Each row is a point on a landscape with many valleys, with its height.
A ball rolls from a point to the lowest of its 4 nearest points, and stops where none of them is lower. Distance is the straight distance between rows; heights are no part of it.
J787 (h 37.9): [148 143 126 107 139  74  94 183 104  58 119  96 204  96 117 157 183 198
 159  59 139  59  88 116 126  79 168 102 124 166 101 126 140 177 189 120
 167 119 125 163 116 144 120 155 153 141 104 107  81]
J910 (h 53.8): [172 157  83 106 133 133 119 189 140  90 117 119 133 149  94 148 145 103
 139  73  97 107 122  80 168 173 124 127 166 114 108 145 124 132 129 105
 120 112 126 171 158 177 200 161  94 112 113 128  89]
J126 (h 54.7): [103 114 154 148 124 104 104 144  79 129  71 118  83 124 166 156 177 150
 127 125 145  94 162 128 129  98  92  87 154 139 125 123 148 121 128 178
  92 110 152 157 127 161 111 125 133 138 153 120 139]
J20 (h 27.1): [113 105 123 118 129 124 119 103 123 179 127 104 121 124 141 123 109 101
 105 135 177 152 162 159  69 139 132 156 147 114 123 158 137 141  93 155
 184 130 116 100 147 118 186 103 141 139 138  99 119]
J518 (h 51.7): [121 119 130 133 131 132 140 133 108 123 133 162 128 125 103 106 102 148
 108 153 115 146 136 130 164 119 142  71 103 105 136 147 120 136 136  91
 107 122 116 125  87 112  72 135  89 164 112 176 121]
J208 (h 57.3): [132 131 123  99 140 125 142 174 107 131 103 139 134 123 109 136 123 156
 108 119 131 108 133 107 160 120 138  62 149 102 118 140 121 127 125 112
 125 109 109 142 106 149 126 126  74 182 136 168 109]
J176 (h 47.7): [160 147  99  90 141 111 126 193 129  91 128 120 159 128  95 142 135 150
 147  86 112  98  98  97 138 149 135 100 133 112 110 149 125 149 141 100
 145 126 115 157 137 157 169 148  99 144 104 130  99]
J198 (h 42.2): [110 120 145 142 133 113  90 109 106 140 107  81 100 141 173 147 165 100
 137 123 167 121 162 148  89 135  97 175 154 142 137 152 171 125 107 178
 151 134 143 133 162 160 174 109 178  88 136  71 140]
J819 (h 42.3): [121 113 132 135 141  97 116 104 177  71 123 107 131 133 141 109  99 135
 153 124  75 146 103 139 137 126 101 163  65 167 137 114 150 141 144 121
 102 147 157 124 132  85 100 149 195  46  90 107 168]
J369 (h 49.2): [122 107 124 125 126 153 150 118 161 114 133 143 139 141 106 109  98 126
 133 153  94 177 113 138 116 161 130 123  88 124 133 128 104 112 128  79
 111 132 114  87 113 115 118 141 128  88  83 128 171]
J724 (h 57.2): [157 148  99 117 132 112 104 177 140  93 104 107 132 134 109 145 165 102
 144  80 120 107 129  98 142 169 116 142 161 130 119 138 141 143 130 127
 127 119 128 168 169 174 211 159 110 113 120 111  88]
J427 (h 44.9): [120 128 130 123 133  79  76 131  99 151 100  87 137 130 141 133 184  91
 128 116 193 118 148 130  77 143 130 150 148 144 142 143 154 144 113 178
 157 129 108 137 157 160 203 136 157 142 133  72  85]
J202 (h 60.1): [127 120 157 152  81 149 169  99 142 132 118 175  92 154 131  90 125 133
 134 184 102 142 134 121 159 101 110 113 112  99 147  86  96  88 134 111
  44 128 137 109  66 112  34 152 107 140 142 167 169]
J483 (h 41.1): [ 95 151 135 135  70 219 184  67 179 139 146 132  79 158 186 120 135 117
 157 137 123 158 107 137 117 137 104 209 151 134 124  69  94  47 149 145
  77 139 136 134 100 103  91  96 137  70 157 126 219]
J80 (h 46.2): [179 151  80  96 153 109 141 197 149 100 146 123 194 119  89 133 122 136
 158  74 120 109  73  99 101 153 156 124 114 121 115 142 127 175 152 120
 188 143 111 138 159 124 195 163  94 138 108 113  87]
J211 (h 32.1): [124 122 114 107 111 158 167 166 107 173  94 149 119 149 110 127 126 108
  82 145 133 141 153  99 143 145 138  79 190 107 123 134 130 100 130 138
 128 111 111  85 113 165 149 111  49 177 179 168  96]
J951 (h 45.4): [152 141 104  98 147  79 101 176 129  76 129 103 178 107 111 140 153 147
 165  67 118  77  87 106  97 140 151 124 110 160 104 145 157 188 158 135
 187 135 119 142 143 130 177 168 141 124  98 104  89]
J278 (h 46.3): [149 139 118 124 119 110 126 169 139 180  89 122 135 147 104 124 162  88
  98 126 173 147 164 120 119 173 139 148 182  95 160 118 131 112 114 146
 151 123 100 125 156 162 232 123  77 168 181 122  49]
J815 (h 50.4): [116  98 143 123 154 105 107  95 155 121 132  95 147 116 140 128  97 120
 129 130 117 164 117 157  94 124 114 157  79 149 124 136 146 162 102 129
 163 152 146  97 128  76 121 129 193  74  93 104 162]
J334 (h 31.3): [105 120 105 104 121 169 170 122 126 203 149 155 129 126  95 109 101  80
  79 157 163 169 164 146  75 154 180 111 148 112 131 159 106 112 113 130
 177 108  99  67 132 124 164  99  71 170 170 140 100]
J525 (h 60.9): [115 120 153 140 133  89  96 150  94  85  78 110 105 118 161 141 177 165
 140 108 122  88 150 132 131  84 100  86 119 147 118 130 152 140 142 151
  97 116 151 176 122 153  96 140 148 122 132 117 149]
J100 (h 45.0): [129 108 166 157 114 108 128  85 132 114 139 151 128 131 112  99 100 141
 127 174 106 155 138 151 152 112 113 112  70 118 150 108 128 130 136 103
  95 140 146 132 101  89  60 160 131 119 102 149 146]
J554 (h 31.8): [135 125 121 121 110 151 157 157 120 121 105 148  92 168 133 125 121 131
 124 132  90 141 135 109 162 142 115  75 149 110 121 134 115 101 126 108
  88 117 118 114  95 160 113 131  94 135 129 157 157]
J124 (h 34.4): [101 101 166 142 137 121 119  46 104 175 154 120 101 105 153 117 109 131
 108 164 150 156 170 168  97  89 123 157 110 123 134 134 136 143 103 154
 143 136 152 100 126  90  99 111 153 139 148 134 163]
J944 (h 44.3): [114 117 144 139 151  64  77 122 122  78 112  91 140 110 135 134 144 155
 148  97 113 108 125 145 119  98 116 111  72 167 128 140 170 183 148 134
 150 139 146 136 124 100 100 150 189  87 100 100 133]
J88 (h 45.8): [103 117 156 157  81 187 172  69 130 186 136 127  79 157 179 135 121 119
 129 142 153 168 152 143 111 105  94 184 187 133 136 105 137  75 127 162
 131 131 153  96 122 126 125  89 126 113 183 117 200]
J7 (h 39.6): [ 94  95 136 134 108 175 173  87 127 180 152 140 109 143 130 111 108 115
 102 167 149 176 171 142 104 134 137 135 152 120 126 133 108 104 118 124
 129 118 126  61 106 119 118 108 102 137 153 145 173]
J237 (h 50.0): [129 131 120 144 160 131 132 115 113 141 184 171 181  91  72 119  81 127
  92 156 136 146 105 155 148 139 169  82  67 125 142 144 136 168 141  91
 156 135  99 130 129  90  74 136  96 163  98 169  66]
J862 (h 29.0): [117 111 132 130 159 100 108  91 104 155 160 138 149  89 102 128  96 122
 103 140 146 148 131 171  96 121 153 117  85 129 126 153 137 188 116 129
 182 139 114 101 135  72 122 121 144 150 108 137  96]
J552 (h 53.7): [145 120 155 154 106  82 108 108 131  86 127 144 142 132 116  96 102 159
 129 156  99 129 115 140 168  96 108  93  64 136 151 119 140 140 153  91
 105 150 149 160 108 100  47 165 151 115  99 139 121]
J794 (h 44.5): [111 116 164 162 100 136 150 104 113 142  93 136  60 143 170 137 143 143
 148 145 128 120 159 132 134  97  85 131 147 128 134 105 142  98 125 174
  85 140 167 122 120 136  93 108 132 120 168 124 187]
J279 (h 49.0): [121 134 104 127 120 155 134 144 158  85 115 126  81 160 133 124 118 110
 150 112  60 129 125 102 156 168 103 133 140 139 107 133 121 104 124 114
  76 115 138 139 137 161 147 137 142  76 112 122 168]
J605 (h 50.7): [102 123 138 152 108 163 132 109 135 149 118 116  76 158 163 150 126 103
 144 130 126 142 157 131 126 143  85 173 184 141 127 113 144  93 113 153
 118 131 147 122 152 156 164  94 152  79 158  96 168]
J271 (h 48.9): [139 140 117 121 153 115 115 157 106 122 165 150 194  79  81 133 104 169
 123 119 131 100  86 128 169 109 174  80 101 123 131 132 133 170 165  91
 162 140 107 156 127 103  82 131 104 192 101 164  62]
J898 (h 31.9): [134 110 155 138 115 122 116  66 183  98 144 122 160 132 123  91  91 122
 124 175 110 180  95 147 135 130 110 158  50 147 150  89 121 105 136 103
 104 152 150 120 113  58  71 166 167  59  91 122 161]
J664 (h 55.4): [166 147 107  99 139 122 119 188 110  81  98 114 128 146 123 154 156 160
 132  77  97  91 118  86 177 126 116  80 155 116  95 141 125 119 134 105
 111 107 121 185 119 175 136 144 110 138 110 137 114]
J69 (h 55.8): [107 111 141 140 126 112 114 139  85 161  79 114  96 140 151 147 171 127
 121 127 161 116 163 134 116 135 103 109 181 128 129 130 155 116 123 175
 124 113 125 137 140 165 168 121 117 150 166 115 114]
J59 (h 45.3): [122 107 158 140 144 116  93  41 126 171 160  77 133 114 189 128 120 112
  95 148 171 142 144 163  59  87 120 193 119 125 126 159 130 143  67 166
 187 142 153  78 134  74 117  86 205 100 111  98 171]
J373 (h 52.9): [141 116  99 113 163 152 144 149 172 107 150 151 189 128  83 111  95 115
 143 129  95 177  78 130  97 173 139 115  72 141 127 147 129 148 126  82
 168 141 116  82 123  96 123 163 129  81  62 122 128]
J571 (h 48.4): [214 158  96  93 138 117 121 210  99  91 149  99 234 104 106 167 156 202
 166  59 157  25  66  65 152  66 175 113 167 124 109  96  63 150 180  87
 155 121 131 173 132 171 141 120 123 178 125 120  70]
J16 (h 69.8): [159 143 108 100 141 159 152 178 105 124 113 173 128 150 108 116 124 157
 102 127 109 130 107  89 189 112 146  51 130  83 114 145  97 106 119  67
  92 109 107 124  68 156  58 132  69 185 122 188 113]
J162 (h 63.0): [118 131 100 120 148  93  91 150 141  70 117  93 128 118 136 133 145  95
 169  71 103 102 128 110 105 141 113 167 121 180 102 157 168 163 125 152
 145 114 143 143 167 139 182 163 186  55  97  81 124]
J269 (h 46.4): [109 103 161 157  80 165 195  76 112 183 151 177  77 122 157 107 135 119
 118 186 125 153 173 131 139  74 118 140 136 115 133  90 119 100 125 147
  64 123 160  75  81  98  46 128  95 169 176 162 153]
J187 (h 57.6): [142 132  90 100 148 122 132 162 157  75 129 125 151 131 102 128 108 120
 159  86  84 132 106 109 112 161 119 133 111 140 107 155 146 160 123 115
 147 132 134 129 152 133 180 160 135  81  87 102 128]
J135 (h 58.7): [215 175  86  99 147 119 110 214 124  98 120  93 169 140  96 164 176 141
 130  65 139  68 101  61 184 144 141 120 183 114 121 106 100 126 142  97
 129 111 127 186 151 190 198 153  80 158 129 128  67]
J408 (h 50.3): [110 135 117 151 119 163 114 129 137 113 106 128  69 163 148 155 139  86
 155 118  84 125 151 112 158 165  89 163 183 153 127 119 140  95 120 144
  87 120 154 149 167 176 168 116 149  74 144 113 153]
J899 (h 18.9): [117 125 127 108 130  94 118 134 102 181 113 115 128 119 110 127 131 113
 109 134 187 119 151 132  86 140 144 119 159 110 129 145 136 131 114 156
 167 121  98 115 161 132 197 116 105 180 158 132  81]
J865 (h 34.6): [152 156 126 116 129  57  92 156  90 150 123 104 178 108 104 121 173 128
 129 102 211  71 112 115  95 123 161 113 148 158 133 124 115 156 137 154
 147 107  85 147 156 161 209 136 117 209 152 108  58]
J687 (h 41.4): [128 122 133 131 119 130 141 133 136  95 116 150 111 152 124 110 109 147
 131 136  86 141 126 121 160 134 119  86 101 111 128 127 115 118 135  87
  87 130 121 127  92 134  95 145 122 119 100 151 154]
J79 (h 11.8): [ 97 139 129 121 111 181 152  82 212  84 142 124 127 138 161  93 114 116
 151 158  90 168  80 147 123 159 118 206  78 145 126  83  89  77 130 101
  69 134 130 117 118  74  92 131 183  26  94 116 194]
J385 (h 49.3): [119 119 110 138 100 193 163 127 137 164 110 135  94 177 139 141 124  87
 118 145 116 174 161 122 128 162  99 146 199 114 138 120 139  87 116 129
 126 125 126  88 126 166 168 109  99 103 169 128 151]
J582 (h 38.8): [155 132 111 108 147 123 136 181 126  96 146 145 183 119  80 133 112 167
 137  97 106 113  77 108 153 139 155  80 100 113 126 149 126 157 158  86
 165 138 102 138 116 119 112 144 105 157  88 143  85]
J635 (h 61.7): [137 128 144 146 109 107 127 131 130  66  76 135  78 142 161 118 143 169
 151 126  76  98 129 122 166  98  91 101  98 135 129 115 126 110 140 129
  53 132 162 172 102 140  68 137 149 113 126 125 182]
J228 (h 59.4): [120 126 149 144  88 150 155  91 172 101 118 149  98 160 144  96 119 134
 146 169  87 146 111 130 146 139 113 141  92 115 153  92  90  76 141 103
  43 132 128 121  90 110  71 150 136  92 112 142 188]
J772 (h 59.2): [152 129 152 152  85 137 156 110 151 104 103 173 110 158 129  85 125 143
 129 185  81 139 110 115 176 112 108 109  92 106 152  95  90  93 135  85
  31 134 127 146  64 128  20 173 119 133 120 167 153]
J650 (h 33.8): [103 132 150 138  89 160 154  80 157 123 126 123  70 148 174 120 123 134
 158 146 114 133 128 145 130 112  92 179 118 130 144  90 113  79 140 164
  82 146 155 140 115 110  97  99 153  79 147 118 215]
J573 (h 68.0): [141 125 139 146  95 132 160 137 128 106  77 161  62 153 168 116 142 153
 134 149  87 112 131 107 169  88  83  91 127 113 126  94 116  94 134 128
  44 125 150 149  91 145  56 136 118 138 146 154 172]
J737 (h 51.6): [111 108 174 161  93 125 152  90 119 146 128 149  76 123 151 117 129 148
 136 176 118 131 166 145 132  78  96 129 118 113 144  99 128 108 128 156
  77 134 165 122  99 110  58 124 131 142 160 141 176]
J762 (h 3.6): [110 114 130 118 135 117 130 133 110 149 124 130 127 124 110 131 107 121
 115 131 143 136 150 140 113 146 136 103 139 111 122 145 129 146 123 135
 146 122 107 117 129 128 160 118 104 156 133 134 122]
J957 (h 46.5): [103 120 133 121 137 137 162 122  84 167 116 171  98 101 127 118 112 135
  88 162 141 131 172 125 150 107 149  81 146 110 114 137 133 131 116 142
 110 103 121  99 109 114  99 113  68 201 171 180  94]
J592 (h 20.9): [123 125 108 106 118 150 156 157 129 151 111 138 117 161 111 123 122 112
 108 132 117 154 143 110 130 166 131  83 162  93 116 145 116 111 126 115
 125 121 107 104 113 161 154 124  74 141 139 151 129]
J240 (h 23.2): [ 98 128 143 128 120 149 131  88 179 108 143 101 104 136 170 125 105 120
 153 134 109 149 112 148 117 123 104 203 108 148 128 115 122  99 114 140
 112 137 153 123 137 101 129 107 188  43 113 102 211]
J440 (h 64.7): [164 145  93  79 141 155 137 201 102 137 103 139 139 143 115 136 139 155
  97 112 128 100 104  69 194 104 135  55 170  86 108 132  99  93 118  98
 115 105 109 152  91 174 115 125  65 189 147 188  96]
J818 (h 39.8): [116 102 171 158 120 132 160  44  91 174 180 171 102  88 138 100 111 121
 106 198 131 150 181 162 143  83 137 146  83 127 140 102 136 137 106 147
  84 127 160 101 106  95  48 124 111 163 159 164 117]
J435 (h 46.0): [145 135  88 100 147 144 150 183 141 116 151 143 166 128  73 122 107 138
 122 113 102 141  86 103 129 167 157  82 106  95 125 158 104 131 136  85
 154 133  93 112 113 133 140 146  85 137  93 142 116]
J167 (h 40.8): [106  98 145 135 125 159 136  73 151 159 158 100 114 136 170 126 102 116
 113 154 150 173 149 160  76 118 116 186 138 123 116 130 122 110  90 138
 158 141 142  88 135 101 140  99 169  92 122 107 194]
J197 (h 31.5): [113 111 134 125 158  87  81  93 137 116 122  55 137 120 188 137 137  90
 137 105 150 126 121 135  66 106 104 181 104 160 115 149 166 159  86 168
 166 141 153  99 149 101 145 112 223  46  98  66 163]
J528 (h 44.8): [110 113 182 136 104 168 137  38 168 168 186  97 135 123 190 119 108 125
 102 167 160 178 128 173  82  84 125 223 119 119 127 106 102  86  89 144
 165 142 156  94 112  65  94  95 173  96 121 123 203]
J87 (h 45.6): [135 141 130 106 136 116 137 168  88 175  86 142 140 113 113 143 153 137
  85 132 171  94 147  92 148 106 135  73 197 110 117 121 127 118 116 144
 126  92 111 140 131 165 150 108  61 216 181 171  63]
J497 (h 47.0): [109 130 133 163 131 143  91 126 116 139 101 112  79 154 160 162 180  76
 145 117 141 126 171 139 125 157  94 189 190 146 144 123 166 111 109 167
 125 123 141 151 172 179 177 106 166  76 153  74 120]
J773 (h 44.6): [109  90 138 129 130 169 149  59 156 178 175 110 139 124 149 121  90 108
  88 164 160 191 148 174  65 124 139 181 127 121 114 145 104 116  76 111
 186 129 131  64 124  91 136  96 151 117 117 116 173]
J927 (h 57.1): [165 142 103 127 154 143 119 177 113 112 189 163 244  84  79 138  96 176
 140 114 122  96  43 119 175 116 195  85 101 114 131 130 126 149 192  72
 184 153 112 151 127 100  61 138 117 184  97 155  43]
J114 (h 51.3): [166 170 105 138 129 107  89 165 151 161  71 125 127 146 121 134 213  74
 124 103 153 136 176 130 142 177 142 191 192  98 186  92 123 127 101 137
 126 122 116 129 154 166 241 133  83 162 168 107  42]
J423 (h 50.5): [136 115 112 112 155 123 131 122 178  89 138 127 173 129 114 112  92 117
 149 116  94 170  92 141 103 156 118 145  72 158 121 130 144 156 115 102
 153 138 143  96 125  78 134 161 173  48  70 101 147]
J643 (h 34.7): [128 112 159 161 126 124 127  54 103 161 184 169 126  99 112 104  86 120
  96 197 138 161 161 172 140 109 141 130  68 127 151 117 133 153 118 115
 111 126 136 111 115  86  64 142 114 140 126 163 104]
J807 (h 55.0): [113 146 120 136  99 178 165 106 173  94 113 141  72 165 158 106 126 123
 161 144  67 132 104 112 156 158 109 148 133 133 127  95  87  71 138 105
  30 125 127 130 100 134  98 136 149  80 119 143 199]
J757 (h 45.9): [105 121 166 154 116 149 120  66 125 168 135  96  78 149 194 140 134 119
 130 134 161 137 146 152  91  99  85 205 148 138 134 123 152  93  99 183
 148 146 157 116 145 128 140  82 172  81 150  85 202]
J886 (h 38.7): [104 115 173 156 148  74  75  59  76 148 139 105 116  85 158 124 155 123
 116 155 169 115 170 175 100  69 123 138  85 140 140 141 157 177 114 171
 139 131 157 127 112  90  72 120 186 135 132 111 135]
J547 (h 44.2): [214 164 104 114 131  84 116 206 117  88 160 107 245  94  96 144 164 189
 181  60 161  27  49  85 107  99 197 138 144 155 109 109 104 181 193 120
 179 136 125 140 157 147 169 145 126 170 127 102  61]
J450 (h 44.1): [115 105 154 139 141  91  93 100 136 102 126 104 127 119 139 121 112 143
 143 128 114 134 132 153 120 110 110 136  79 146 129 129 151 149 131 137
 133 148 151 122 124  93 107 140 185  82 107 112 162]
J452 (h 52.2): [130 122 143 136 123  95 119 147 131  64  95 126 114 132 135 126 135 166
 146 111  83 111 136 122 154 106 106  97  98 140 122 138 139 146 146 100
  93 133 140 155 113 129  96 145 147 111 104 124 156]
J715 (h 53.6): [189 152  91  80 145 124 135 210 116 101 140 116 201 122  89 152 136 179
 146  73 137  70  73  70 163 115 158  87 149  90 115 124  88 138 160  87
 154 122 110 172 124 157 142 123  98 182 120 142  88]
J854 (h 46.1): [131 145  99 119 171 147 136 148 118 153 192 178 192  75  67 127  85 132
 102 140 130 119  87 136 149 147 205  89  87 121 137 143 112 160 150  89
 170 138  82 126 136 100  89 114  78 204 119 162  52]
J855 (h 52.5): [142 113 168 158  91 116 144  84 152 103 129 157 111 139 128  88 108 136
 138 195  96 144 126 136 154 105 100 120  70 118 164  95 111 106 145 113
  60 143 147 152  93  95  34 163 136 116 126 146 155]
J405 (h 50.6): [134 120 135 145 127 117 125 131 121 102 143 152 151 134  98 102  93 152
 126 150 100 149 112 131 167 129 131  88  73 120 144 133 130 145 141  73
 112 137 124 125 104 108  64 157 113 131  88 152 119]
J507 (h 62.2): [135 145 108 136 130 133  96 165 130 121  90 117 102 152 130 158 183  78
 136 107 118 127 166 117 158 168 100 155 198 121 137 123 144 113 116 139
 114 115 133 162 168 188 195 133 120 111 145 112  88]
J831 (h 56.0): [114 133 115 119 155 141 159 140 109 156 150 170 137 103  92 123 103 135
  95 144 134 135 133 129 142 135 172  71 122 105 129 150 116 139 127 109
 139 115  94 111 109 117 101 114  63 195 136 181  91]
J809 (h 38.4): [169 155 103 101 137  81 114 186 126 128 154 124 207  92  80 132 130 159
 146  87 163  62  73  97 100 124 186 118 128 136 126 128 108 170 159 128
 178 140  98 137 166 131 182 128 103 207 136 125  63]
J48 (h 35.6): [115 121 112 118 133 124 106 123 139 135 115  96 115 141 141 137 128  92
 131 111 147 146 151 142  91 164 105 165 150 125 117 146 151 137  95 146
 155 135 134 122 169 148 207 123 152  86 124  87 131]
J988 (h 40.3): [153 147 109 114 131  78  92 160 130 141 107  95 167 125 106 130 166 104
 139  91 180 105 119 122  82 157 140 153 129 132 135 132 140 165 125 156
 173 131 110 141 172 148 244 156 116 150 130  83  67]
J575 (h 18.1): [106 113 137 114 145  91 102 111 100 156 126 104 125 105 129 124 125 129
 117 130 164 125 150 149  87 126 139 113 119 130 125 154 150 167 114 156
 168 132 110 122 138 113 157 119 145 153 123 115 111]
J753 (h 70.4): [168 152  92  94 165 165 139 199 109 120 153 152 190 119  86 130 119 162
 120 109 125 102  65  79 191 117 178  60 132  75 124 138  83 109 142  65
 138 118  87 146  90 146  67 121  78 201 108 182  83]
J500 (h 27.0): [123  97 158 154 137 114 113  47 132 151 173 133 147 108 121 110  80 116
 102 176 136 179 135 170 114 116 121 141  70 132 143 127 127 147 114 115
 145 142 143  96 116  66  85 139 158 102 104 138 137]
J546 (h 62.6): [140 128 126 113 131 120 122 182 107 113  73 118 106 152 132 156 165 141
 119 111 114 100 143 104 168 138  99  88 181 114 115 126 141 108 131 128
 100 108 132 163 128 183 153 136 100 144 141 140 110]
J676 (h 54.6): [144 121 109 136 151 128 120 141 119 117 177 170 201 107  73 115  82 144
 116 139 117 140  76 137 144 148 156  83  74 132 140 141 137 162 161  83
 174 146 106 124 127  92  76 150 109 150  85 150  67]
J15 (h 40.0): [125 121 143 146 142  88  95 104 101 124 155 143 163  95  98 120  92 149
 112 149 128 137 118 162 147 112 140  92  70 141 139 139 155 182 143 107
 155 146 131 137 122  85  72 149 139 138 100 154  83]
J876 (h 39.0): [131 123  96 115 107 153 150 142 141 190 120 135 132 140 112 122 114  72
  89 144 173 177 164 134  87 174 151 141 179  93 138 149 122 109 106 142
 184 120  98  93 151 145 214 109  78 157 173 109  85]
J535 (h 52.8): [122 128 119 114 142  91  94 162 122  67 106 105 134 124 124 148 148 158
 152  80 100  90 122 116 133 120 125 107 111 142 110 150 157 166 144 115
 137 126 133 161 129 143 142 154 151 107  99 113 125]
J550 (h 44.4): [101 133 118 143 132 133 103 120 148 108 123 104  84 136 160 149 135  91
 156 118 111 120 143 132 129 153  88 190 158 162 119 132 152 112 111 154
 107 127 163 142 178 151 174 109 186  46 129  83 172]
J207 (h 37.3): [100 113 150 137 152  69  61 105 100 107 104  71 126 117 165 143 166 119
 138 107 158 111 139 148  76  96 124 137  96 168 132 160 164 171 132 179
 152 129 138 126 122 125 126 135 200  88 113  80 147]
J686 (h 49.4): [102  97 146 140 114 136 140 113  96 180 103 129  79 136 150 134 131 124
 107 148 156 145 182 137 116 128 110 124 180 118 126 139 149 109 117 164
 137 126 130 103 136 144 150 104 113 150 177 126 134]
J164 (h 57.8): [111 149 133 151 101 156 137 114 148 100  96 128  45 155 171 139 136 120
 163 121  85 102 130 114 162 131  85 156 143 162 131 105 124  84 139 165
  50 125 170 170 149 150 113 108 173  66 148 112 196]
J759 (h 30.5): [118 137 106 107 163 116 138 123 124 181 171 150 164  78  86 121  96 112
 105 131 160 143 118 157  75 145 189 113 100 127 133 151 119 175 117 134
 195 130  89 110 154  79 158 109 110 184 126 141  68]
J837 (h 43.8): [108 105 148 141 108 138 153 126 103 147 102 143  77 141 148 129 125 145
 118 145 121 133 158 127 142 116 100  93 154 113 123 128 137 115 122 149
  99 120 138 116 117 142 115 125 100 149 160 141 158]
J444 (h 28.4): [153 135 114 107 147  89 116 180 112  91 139 117 192 101  91 148 133 186
 152  74 132  78  85 109 141 112 168  96 118 124 112 135 132 180 167 110
 174 133 104 157 130 122 135 140 121 172 105 134  77]
J841 (h 51.4): [108 143 144 186 122 161  97  98 120 168 109 120  65 168 182 169 195  88
 157 117 160 121 160 140 138 130  82 235 203 163 165 103 176  81 101 183
 128 131 163 142 160 173 147  61 189  67 168  64 150]
J152 (h 56.9): [123 130 131 150 127 132 109 154 118  96  77 118  65 154 152 156 173 120
 150 109  88  97 152 111 167 137  85 120 171 157 123 127 154 107 133 155
  73 112 153 177 161 181 139 135 153  92 140 114 145]
J255 (h 45.5): [102 141 164 136  73 223 173  55 188 166 188 118 107 146 205 125 138 135
 121 130 171 169 115 158  93  86 114 240 155 130 123  80 104  45 114 152
 147 142 142 119 102  81  97  84 148  86 154 120 225]
J22 (h 21.2): [122 119  95 101 144 137 156 143 143 164 156 138 155 114  89 122  92 101
 102 136 155 171 130 141  63 166 162 111 115 104 128 160 102 151 108 124
 185 126  98  89 146 115 178 120  91 150 118 122 108]
J374 (h 28.9): [131 159 121  99 134  83 133 133 107 184 148 134 154  80  88 121 116 119
 101 129 190  91 129 122  94 131 193 106 136 135 130 137 117 146 120 148
 158 117  82 130 164 123 188 104  95 234 168 147  52]
J849 (h 38.2): [119 167 110 119 189 137 153 112 110 177 188 171 165  54  91 125  81 110
  82 142 154 121 134 151 116 147 225 112  87 136 137 139 129 168 117 128
 167 122  67 126 152 100 128  83  78 227 150 169  30]
J57 (h 64.2): [127 141 130 150 130 104  93 159 122  37  81 112  70 130 165 149 180 145
 148  93  72  71 143 110 161 107  93 118 125 178 116 145 147 122 150 142
  66 111 173 201 135 167  94 134 171  79 124 110 162]
J165 (h 51.9): [169 161  70 107 128 164 143 195 149 110 128 132 137 161  89 136 134  92
 123  97  97 137 112  78 155 187 138 108 163  92 111 144 101 113 125  96
 123 116  99 138 130 193 189 157  72 121 118 141 102]
J138 (h 30.0): [109 121  99 112 125 177 170 138 140 161 135 157 132 144  93 110 109  98
  98 150 134 169 142 125  96 171 153  88 144 105 130 149  97 101 119  98
 146 116  98  65 110 146 147 123  64 134 136 154 138]
J570 (h 22.0): [105 113 169 135 109 146 137  61 183 120 152 111 126 135 157 115 103 127
 133 163 118 176 112 162 116 115 106 199  82 133 137  98 105  97 120 137
 115 143 152 113 113  64  86 122 176  58 106 116 201]
J192 (h 33.4): [103 110 142 137 126 136 135  93 145 131 128 111 103 142 148 126 102 127
 137 143 117 150 146 152 114 132  99 155 120 125 122 130 129 118 114 137
 121 141 142 103 127 117 133 115 155  89 120 116 187]
J718 (h 41.5): [101 126 166 157  67 191 179  61 139 171 146 135  58 151 183 135 138 132
 151 138 151 145 131 132 129  84  87 191 160 134 136  76 126  63 142 180
 107 145 164 114 111 106  87  91 128 107 186 113 210]
J299 (h 42.7): [107 124 115 125 111 186 161 120 156 132 123 134  97 170 133 121 108 106
 140 146  96 169 131 127 119 166 113 139 154 127 116 123 105  89 121 111
  90 129 120  96 120 150 147 127 124  83 125 135 182]
J13 (h 54.4): [129 146  98 146 117 147 103 160 140  75 101 131  70 157 132 148 155  79
 147 106  60 106 137  92 188 169  91 144 181 156 108 132 131 105 122 126
  77  99 152 179 171 176 159 140 157  79 122 128 140]
J493 (h 27.7): [117 132 136 111 142  62  87 132  87 128 126 103 164  90 107 137 162 147
 129 107 176  79 117 147  89 115 162 106 114 158 117 147 147 189 143 155
 170 123  95 143 130 117 155 133 154 176 118 110  81]
J185 (h 36.0): [117 163 133 116 163  81 110 122  83 152 151 149 168  58 108 133 126 153
 103 122 180  76 124 144 121 111 190 104 114 152 124 131 132 182 130 136
 146 111  86 148 141 118 122 103 112 230 141 153  45]

Call two points neighbours if one is among the 4 nearest of the other. Go from one point of each pair to the other, from neighbour to neighbour, staying as low as possible. Name the highest point that can't be avoided.
J500, J197 -> J886
J762, J79 -> J898
J500, J762 -> J862

Two balls start at each pair of points below. Name the first point that both come to, or write none.
J854, J405 -> J762
J57, J497 -> J762
J635, J737 -> J554
J507, J126 -> J762

For each start below, name the point where the ball stops.
J518 -> J762
J269 -> J762
J841 -> J762
J525 -> J762
J255 -> J79
